Each row is a point on a tangle of strands that fork, close into loops and nearly touch. The rows are in no order.
Points whose rows are less than 46.7 apart are linked; no others are. Some points are linked to none.
K470: [  0 -17  20 -17  49  -7 -53  16  -4  20 -45 -48  35  14  12  27  22 -28
 -13  10]
K48: [-46 -12   9 -30  11   6  13   6  -7  -3  25 -42  25  23  17  -5  18  10
 -10 -20]
K799: [-42  -9  12 -20  13   3  24   9 -17  -6  30 -29  18  17  23 -19   6  15
 -14 -25]
K154: [ 34  12 -14  37   6  -9  32   2 -18  10   9  34 -17 -32  -3 -25 -42   3
  12  10]
K216: [ 27  -4   3  -7   8 -14  11  -2   5  17   1  56 -11  -8   6 -14  -3  -9
 -24  10]
K608: [ 33   8 -20  50  42   6  28  13 -24  36  23  22  -9 -43 -11 -19 -46  29
  26  15]
K364: [-11 -11  -6  10 -40   9 -20  -1  25  -5   4 -15 -15   2 -17  16   4   6
  -2 -18]
K459: [  9   3  -9  37  22   2  17  22 -15  20  25  16 -20 -19  -5 -30 -50  18
   0 -12]
K760: [  1 -11   0  -9  13 -16  31   6 -15  -6  17  26 -19 -17   9 -26 -15   4
  -6   5]
K340: [ 13 -13   5 -27  13 -13  10  -3   1   4   1  38  -6  -5   6  -6   6  -7
 -20   7]
K619: [ 57  45  -9  39 -22 -11  25 -23 -11  -3  -6  67   2 -17  14  -2 -35  -8
   9  23]
K639: [  0  15  17   8  37   7   8   8 -27  35  21  14  31  26  37 -29  11   2
 -52 -15]
K164: [ 10 -16  -4 -28 -18  -8 -10 -14  23  -3  -8  -1  -4  -3 -15  24  18 -23
   9   4]
K660: [ 23  32   1   3 -29 -15  33 -56  -1 -64 -21  47   7 -13  22   9  -6 -18
  32  23]
K222: [-25 -22   9 -13  16  19 -43  21  19  17 -13 -29  11  19  -7  21  20   1
 -21  -9]
K286: [  4   9  10   5  39  -1  -1  16 -18  33  17  27  17  19  26 -23   3   5
 -47  -7]
K103: [-42  -9  11 -11   5  26 -55  30  15  34 -31 -58  13  21 -28  23  23  -1
   6  12]
K889: [ 29  32 -13  38 -32 -12  25 -23 -20 -71 -11  26  -3  -7  15   0 -21   3
  27   3]
K98: [-24 -21   3 -35  16 -15  41   0 -18 -38  16 -14 -10 -17  14 -21   8  12
  13   1]
K10: [ 27  13 -14  48  39   4  16  17 -18  47  30  22  -7 -25  -8 -21 -52  30
  15   8]
K810: [ -5 -15   9 -29  41  -9 -42  18  -1  20 -31 -47  27  19   3  25  29 -28
  -5  17]
K86: [ 35   6  -3  23  -4  -2  -9   7  14  23   4  45 -17  -3  -4  -8 -23  -7
 -34  -5]
K101: [ 18 -21   3  -5  13   4 -30   4  23  15 -17  21   0   4   0  11   9 -10
 -40  -7]
K674: [ 31  21   6  -8 -28 -14  33 -55  13 -43 -19  53   3 -16  15  11  -4 -30
  22  23]
K315: [ 19  24 -14  34 -29  -8  30 -28 -21 -88 -19  16  -5 -11  16  -3 -10  -2
  38  13]
K805: [-30 -27  -6 -28 -13 -12  23  -5   2 -33   5 -40 -21 -24 -12  -5  16  12
  37   5]
K485: [ 36  40 -23  59 -20  -5  22 -12 -31 -66  -9  20  -1  -9  16  -3 -36  10
  34   1]
K906: [ 14  -1   0   2  14 -16  32   1 -18  -1  12  40 -18 -24   7 -31 -22   1
   0  16]
K692: [-22   2   1  36 -53  36 -43   5  37   5  -3 -27 -12  17 -19  26   4  14
  -5 -27]
K755: [ -4 -20  -1 -32   4  -4 -29   6  15  13 -15 -27   4   8 -17  24  24 -21
   4   8]
K645: [ -1 -13   9 -30  34  -3 -13   6  -4  11  -5  -1  22  19  14   3  25  -8
 -34  -7]
K937: [ 24   6 -15  43   7  -3  24   9 -16  12  17  23 -22 -27  -8 -24 -50   8
   8  -3]
K967: [-13  -1   1   4  25  -4  17  21 -20   9  29  10  -9  -1  12 -30 -25  16
 -17 -15]
K426: [ 23  -8  -5  -4 -25 -10   5 -14  15 -12  -1  26 -11  -8  -2   7  -2 -14
  -5  -4]
K754: [ -7  -5   7 -22  27 -21  39   1 -29  -5  21  24  -1  -8  22 -32  -3   7
 -11   6]
K589: [-29   9  17  11  25  20  12  19 -20  18  35 -11  20  30  31 -28 -11  13
 -34 -35]
K190: [-19  13  15  10  27  16  14  12 -23  28  29  -1  28  29  29 -28  -2   5
 -43 -25]
K680: [ 21 -10   9   6  26   4 -27  13  14  24 -11  31   1   9   9  -3   4  -2
 -53  -8]
K499: [-25 -10   3  -5  20  -5  19  17 -17  -6  28  -2  -8   1  15 -27 -14  19
 -13 -18]
K867: [ 31  16 -11  35  30  -7  16  16 -15  47  25  40 -12 -20  -3 -22 -43  17
   1  16]
K748: [ -4  26 -13  16 -62  -7 -20 -29  -7 -46  -8 -21   4  10 -17  31  20  25
  39  -6]
K208: [-29   0   2  18 -47  40 -50   3  34  23 -21 -46   0  14 -41  32  17   7
  11  -8]
K342: [-54  -9  10 -39   9   7  10   7  -8  -1  22 -59  27  24   9   2  24  12
   5 -14]
K559: [-41  -4   4   2 -37  34 -41   8  26  31 -19 -53  -2  10 -46  23  13  15
  18  -1]
K847: [ 12  29 -11 -10 -52 -16 -20 -37   1 -33 -18 -14  12   9 -19  40  28 -13
  50  12]
K353: [ -7 -25  21 -10  45   9 -50  17   6  19 -36 -31  29  15  11  26  25 -11
 -30  -5]
K71: [  6  36 -13  -1 -55 -13 -30 -34  -4 -41 -12 -11  16  19 -15  42  27   7
  44   1]
K381: [ 45  20  -9  36   4  -3  -2  10   7  39  10  53 -12  -9  -2 -13 -35   0
 -24   4]
K809: [ 11 -16  -3 -23 -17  -6 -25  -7  22   5 -19 -16  -1   2 -21  29  27 -26
   9   9]
K611: [ 44  29 -24  61 -12   1  32  -5 -30 -44  -5  17  -7 -23   3 -11 -45   1
  31   2]
K735: [  7 -19  -2 -36 -10 -13   7 -16  16 -12  -2   7 -10 -10  -7  13  15 -17
  11   4]
K640: [ 21   5   5 -26 -19 -15  32 -54  18 -37 -18  43  -3 -23   6  10   3 -33
  24  26]
K592: [ 54   9   1  15  -5  -9  -6  -5  14  24 -21  64  -4  -9   7  -3  -2 -16
 -37  12]
K626: [ 54  37  -9  37 -25 -10  13 -13  -4   4   1  60  -5 -11   9  -4 -34  -7
  -2   9]
K97: [-31  -7  16 -12  24  22  -8  13  -5  12  17 -22  29  32  24  -5  15   8
 -39 -25]
K268: [-42 -26  -2 -36  -3 -10  15   4   2 -18  11 -47  -9  -7 -10  -3  18  17
  29   1]
K776: [-24  -6   8  11  21  21 -16  27   8  17  19   4  -8  20  13 -12 -13  14
 -38 -25]
K923: [-23  -1  13 -36  37  -5 -35  22  -7  22 -26 -66  34  28   0  18  35 -26
   3  15]
K131: [-39  -8  -1 -46  11   0 -18  15   2  15   0 -59  17  18 -17  12  28  -3
  20   8]
K896: [-11   0   8 -18  32 -20  53  -3 -42 -15  25  11   2  -9  28 -41  -2   9
  -1   5]
K577: [-24 -11  10 -31  26 -16  49  -5 -34 -28  25 -11   3  -5  24 -28   7  13
   1  -3]
K58: [-16  -2  22 -10  27  19  -2   3 -11  16   6 -17  41  34  30  -4  23  -6
 -48 -25]
K840: [-55 -15   1 -43   6  -7  11   7  -6  -9  17 -56  10   7  -3   0  25  18
  20  -6]
K803: [-35  -3   9  -6  22  -2  25  14 -22  -6  34 -15  10  13  27 -30  -6  19
 -16 -24]
K555: [ 24  -6   7  -3  30  -5 -13  10   4  26 -11  42   4   4  16 -10   8  -2
 -53   2]
K199: [-40   0  13   8  20  21  -2  29  -6  11  30  -8  -1  24  21 -19 -15  21
 -27 -32]
K425: [ 11   3  -3 -13 -41 -15  23 -45  11 -47 -11   2  -7 -16  -3  18  13 -19
  40  11]
K523: [ 43  16 -28  64   1  12  36   0 -25 -24   1   5 -11 -31  -9 -20 -51   4
  31  -1]
K963: [-10 -16   5  19 -16  26 -42  13  37  13  -4  -9 -13  15 -11  18   0   4
 -30 -21]
K552: [-44  -9   6  -8 -16  33 -48  21  25  34 -23 -56   2  16 -41  21  18   9
  16   4]
K234: [ 11  -5  -8  11  28  -7  63  -4 -32 -26  -8  26 -25 -42  11 -44 -26  -3
  25  36]
K987: [-20 -22  19  -6  33  22 -46  21  12  18 -22 -29  24  23   7  23  22  -1
 -32 -11]
K372: [ 41   2   3  -5   4 -15   5  -7  11  19 -13  66  -5 -11   8  -9   2 -17
 -28  18]
K678: [ -6 -15   7 -47  33  -8  -9   4  -2  10  -5 -15  21  16   8  12  31 -18
 -12   2]
K387: [ -6  13  -1 -28  -8 -12 -42  18   9  34 -50 -58  -4   9 -38   9  29 -39
  29  38]
K415: [-24  -6   9  24   2  25 -22  29  20  15  20   2 -22  16   4  -8 -26  15
 -27 -31]
K78: [-36 -14  -4 -43  -3  -6 -12   8   9  11  -2 -50   1   5 -25  13  25   0
  29  11]
K778: [-28 -22  -5 -12 -29  -3  -1  -1  14 -12   8 -30 -17 -11 -19   7   9  12
  21  -8]
K690: [-17 -22   7  -2   3  19 -39  18  29  15  -8  -9  -4  14  -8  18  11  -1
 -29 -16]
K382: [-36  -1  10 -40  22   5 -21  18  -4  19  -7 -68  34  32  -3  13  34 -11
   4   9]
K511: [ -3  -6  -9   0 -51   3 -22 -13  23  -7  -4 -25  -5   4 -26  28  15   1
  16 -12]
K56: [ 30   9  -6  22   8 -15  37  -3 -17   7   9  47 -21 -32   4 -27 -35  -1
  11  21]
K153: [ -1  11 -11  13 -61  -2 -18 -26  12 -25  -5 -23   1   7 -17  32  18   6
  27  -8]
K62: [-13  -8   6  31 -16  30 -32  23  33  11   7   2 -23  14  -5   4 -18   8
 -29 -31]
K617: [-29   4  -6  -7 -46  17 -28  -3  17  21 -18 -57  -3   3 -47  20  17   7
  34   3]
K313: [-23  -6   5  26 -38  40 -53   7  39  17 -15 -32  -7  18 -28  34  14  10
  -7 -16]
K481: [-39 -19  14 -11  14  28 -52  27  21  26 -20 -49  12  23 -14  27  26  -1
  -4   2]
K476: [ -9   2  -4  33 -53  18 -29  -1  28  -9   3 -17 -16  11 -12  17  -4  13
  -3 -28]
K849: [  2   6  -3  17  31  -6  18  21 -25  22  27  24 -11  -9   7 -30 -35  17
 -11  -6]
K314: [ 51  51  -6  36 -23 -11  33 -33 -14 -20 -13  71   6 -18  21   0 -35 -15
  21  30]
K150: [ 10  18  -9  17 -37  -8  31 -43  -9 -88 -20   5  -4 -15  12   7   9  -4
  46  13]
K941: [ 34   7 -25  51  35   7  38  10 -30  18  12  17 -11 -45 -12 -24 -49  20
  32  17]
K623: [-27  -3  -9 -18 -43   4 -16 -11  16   9 -14 -54  -8  -2 -44  16  21   8
  43   5]
K704: [ -7 -20   2 -49  12 -16   9  -7   6 -10   3  -2  -4  -4  -4   6  18 -10
   7   7]
K634: [-10 -24  -1 -20  -9 -16  24  -6   3 -27   9   1 -21 -18  -3 -10   1   3
  13   0]
K128: [-38 -11  -6 -33 -21   1 -13   4  12  10  -1 -53  -6  -1 -34  12  21   8
  35   7]
K310: [-16 -19   3 -27  11  -5   2   7   3  -3  15   0  -5   5   6  -4   8   5
 -17 -12]
K277: [  9  18  -5 -20 -42 -17  14 -51   9 -46 -17 -12   1  -9 -10  29  22 -24
  61  21]
K911: [  0 -14   2 -22  16  -4  -1  10   4   6  10  21  -5   5   4  -6   5   1
 -27  -8]
K295: [-23 -28  -2 -26  -1 -14  32  -5  -3 -36   9 -18 -21 -24   0 -13   8   9
  23   3]
K541: [ -3 -10  13 -17  40   6 -14   7  -7  17  -5  -5  34  25  25   0  25  -6
 -48 -16]
K940: [ 39  43  -2  23 -25 -12  38 -43  -8 -34 -17  69   5 -22  21  -3 -26 -21
  18  32]
K842: [ 30 -11  -1   5  -9   1 -19  -2  22   9 -11  30  -8   0  -4  10   5 -13
 -34  -8]
K644: [ -5 -20   1 -48  14 -11 -12   2  10   3  -5 -16   6   7  -7  16  28 -18
   3   9]
K832: [ 38   4  -2  23 -21  -1 -13   0  19  12  -3  36 -10   3  -3   2 -15  -9
 -33 -12]
K903: [ 56  32 -12  48 -11  -3   8  -2  -1  27   9  51 -10 -11  -2  -7 -43   1
  -6   5]
K801: [ 10   7  -6   1 -38 -12  32 -46  -1 -72 -16   1  -7 -20   6  12  10 -13
  47  14]
K127: [ 43  10 -26  57  18  12  41   3 -28   0   2  15 -12 -42 -11 -20 -50  10
  34  15]
K435: [ -2 -17  -2 -17   2 -16  24  -2  -5 -16  13  15 -18 -16   4 -16  -5   3
  -1  -1]
K429: [-27 -13   9 -20  20   8  -5  15  -2   5  17  -8  10  21  14  -3   9   9
 -29 -20]
K798: [ 11  30  -6 -22 -47 -17  -5 -45   3 -29 -23 -22   6   2 -22  35  29 -28
  65  23]
K790: [ 20   7   7   3  38  -8  -8  12 -10  36   5  43   9  12  23 -23   6   3
 -52   4]
K500: [  0  -9  10   6  25  13 -27  22  10  22   5  18  -1  15  12  -7  -2   8
 -51 -18]
K13: [ 34  15  -8  31  15  -8   9  12  -7  44  16  48 -11 -15  -1 -21 -36   8
 -12  10]

A fork is a point with three links, a tip a point with one. Leave the first point through the second and follow the links. Name the first fork or tip that comes.
K101, K842 => K381
K131, K382 => K222
K849, K967 => K295
K459, K937 => K760
K71, K748 => K559
K286, K639 => K776
K97, K58 => K644

A tip is a point with one link. Name the tips that can be reached along the links from each point below, in the order of the rows.
K903 => K940
K97 => K592
K674 => K660, K640

Name the points in between on the shortest way along the links from the first point to the second, in order.
K923, K62 => K810 > K470 > K353 > K987 > K222 > K690 > K963
K268, K896 => K805 > K295 > K98 > K577
K798, K10 => K277 > K425 > K801 > K150 > K315 > K889 > K485 > K611 > K523 > K127 > K941 > K608
K372, K809 => K216 > K340 > K911 > K310 > K429 > K97 > K58 > K541 > K645 > K678 > K644 > K755
K552, K639 => K103 > K481 > K222 > K690 > K963 > K62 > K415 > K776 > K199 > K589 > K190
K799, K98 => K48 > K342 > K840 > K268 > K805 > K295
